Each row is a point on a tangle of strands that fork, close into loops and nearly touch. The rows are in no order.
In the rows, zero is written as 128.
Points whose rows are less than 63 apart are linked; no others are. Some points are linked to none.
mak: [141 160  99 134 142 173 150 201 157 114 149 180 134  95]
gike: [132 122 137 133 146 164 142 116 175  67 130 109 103 122]
gotub: [111 108 150 114 154  77 113  89 147  93  71 108 169 190]
Kat: [137 136 123 126  91 106  61 107  76 166 121 146  96 184]
tesep: [127 127 122 139 101 144 123 122 114 144 158 126  96 108]
vuso: [126 135 128 144 107 128 115 146  54 187 175 164  97 127]
Mogu: [ 92 109 138 123 128 100 151  88 162  51 127  85 145 155]
Nalad: [125 124 137 143  86  95  66 105 114 104 130  84 126 204]
vopaz: [105 113 143 124 134 118 144  97 173  48 136  92 125 164]
Neta: [101 113 132 126 105  77 102  93 126  79 116  78 156 177]
zoru: [115 144  84 143 105 159 156 175 138 106 151 141 143  54]
div: [155 144 136 143 174 147 119 152 148 157 136 150 101 137]
nok: [119 123 112 141 113 142 150 135 124 135 131 119 146  65]
molol: [128 136 123 116 111  84 127 120  63 211 125 145 141 117]
Sokev: [138 117 145  92 167  84 112  98 130 141  54 127 155 169]
doni: [ 86 102 137 115 109  97 160  84 144  65 128  80 159 132]
sunu: [137 125 136 111 156  85 158 127 102 209  89 135 181 100]
Gud: [149 138 143 125 164 122 159 165 120 204  98 167 196 103]
feden: [162 154 122 142 194 168 138 188 180 116 120 166 131 118]
Palum: [118 119 136 125  94  88  84 101 116 102 117  88 140 186]
lasak: [ 88  99 137 113 106 118 171  87 141  74 123  83 163 108]
sobu: [121 137 100 165  97 174 127 150 121 114 175 141 100  82]
bubo: [166 151 142 144 174 171 122 191 139 170 139 194 128 143]
fisal: [155 148 145 147 150 171 119 187 101 177 160 200 115 145]
Zedu: [125 120 146 128 139 151 142 107 178  49 138  96 101 153]
pav: [140 128 131 119 140 130 110 117 140 139 129 127  89 149]
Podu: [146 135 130 142 155 150 121 139 145 141 137 135 101 124]
Nal: [128 136 117 127  92 109  84 113  70 173 144 147  90 155]
Dapa: [149 135 130 134 204 145 155 167 167 134  91 151 166 102]
vose: [115 129 106 154  76 173 130 127 124 102 175 115  92  83]
sab: [132 113 150  98 179  89 110  96 147 118  54 127 155 192]
fudog: [121 132 122 136  96 122 107 127  64 173 171 152  84 130]
Vupos: [114 113 124 123 104 134 150 109 127 126 126 103 137  87]
Relab: [142 132 140 120 150 100 157 145 100 214 103 148 184 101]
kob: [164 145 143 143 190 149 123 168 153 168 125 164 122 139]
lukef: [124 154  87 126 122 163 169 201 150 105 159 171 140  72]
gusa: [ 95 108 136 127 129  73 116  85 137  73  99  88 168 181]
noz: [100 110 125 112  61 114 135  96 117  99 155  78 130 123]
rufa: [119 125 119 111  87  92 122  99  78 184 124 123 136 113]
nogog: [111 130  95 141 111 150 158 151 133 113 132 123 155  50]
vot: [144 131 132 140 152 165 125 129 167  98 132 121  87 124]
rafar: [141 132 130 115 105 101  71 110 108 152 108 130 108 187]
dipeg: [137 139 142 145 124 143 117 169  55 187 176 180 101 136]
Fudeb: [115 105 139 112 152 126 163 100 149 109  91 107 154 103]
Mez: [147 143 142 152 141 154 112 172  87 176 173 182  95 144]
med: [135 122 137  95 159  76 145 106 106 188  67 127 173 116]
gan: [157 151 113 157 172 180 129 167 191  74 133 145  89 110]
zesa: [135 116 138  88 158  76 124  97 117 161  55 124 162 148]
manut: [159 159 110 146 182 174 137 191 186  93 132 165 115 113]
legup: [112 121 114 141  68 162 134 112 129  98 171  99  97  96]
tozav: [140 130 128 109 128 116  95 113 129 142 119 129  96 164]
zas: [100 100 130 114  96 125 166  95 123 110 117  87 159  80]
sosus: [110 113 129 102  82 109 123  99 118 113 136  92 129 134]
fop: [161 143 132 153 171 181 115 139 189  77 139 130  64 137]
zaf: [103 113 123 125  57 144 136 103 127  91 172  84 110 110]
mabo: [115 119 120 105  80  97 119  97  91 152 125 109 131 126]

A tip is a point with one link. Name the tips that can be reached along the links from each point below, in the order of the rows.
lasak => mak, feden
sab => Nalad, Gud
legup => molol, sobu

A piece is two or more points that can be reached from each other along the links. Count, over all rows, the pieces, the separate loops (a circle has one, a figure eight two, a Y none), the forks (points with three links) and the tips (points with one).
pieces => 3
loops => 1
forks => 2
tips => 6

Name the points in between on the shortest way along the links from the first point to the second, in order.
gike, div => vot > Podu
Vupos, doni => zas > lasak
Mogu, fop => vopaz > Zedu > gike > vot
legup, sosus => zaf > noz
Nalad, zesa => Palum > Neta > gusa > gotub > sab > Sokev
rafar, gan => tozav > pav > Podu > vot > fop
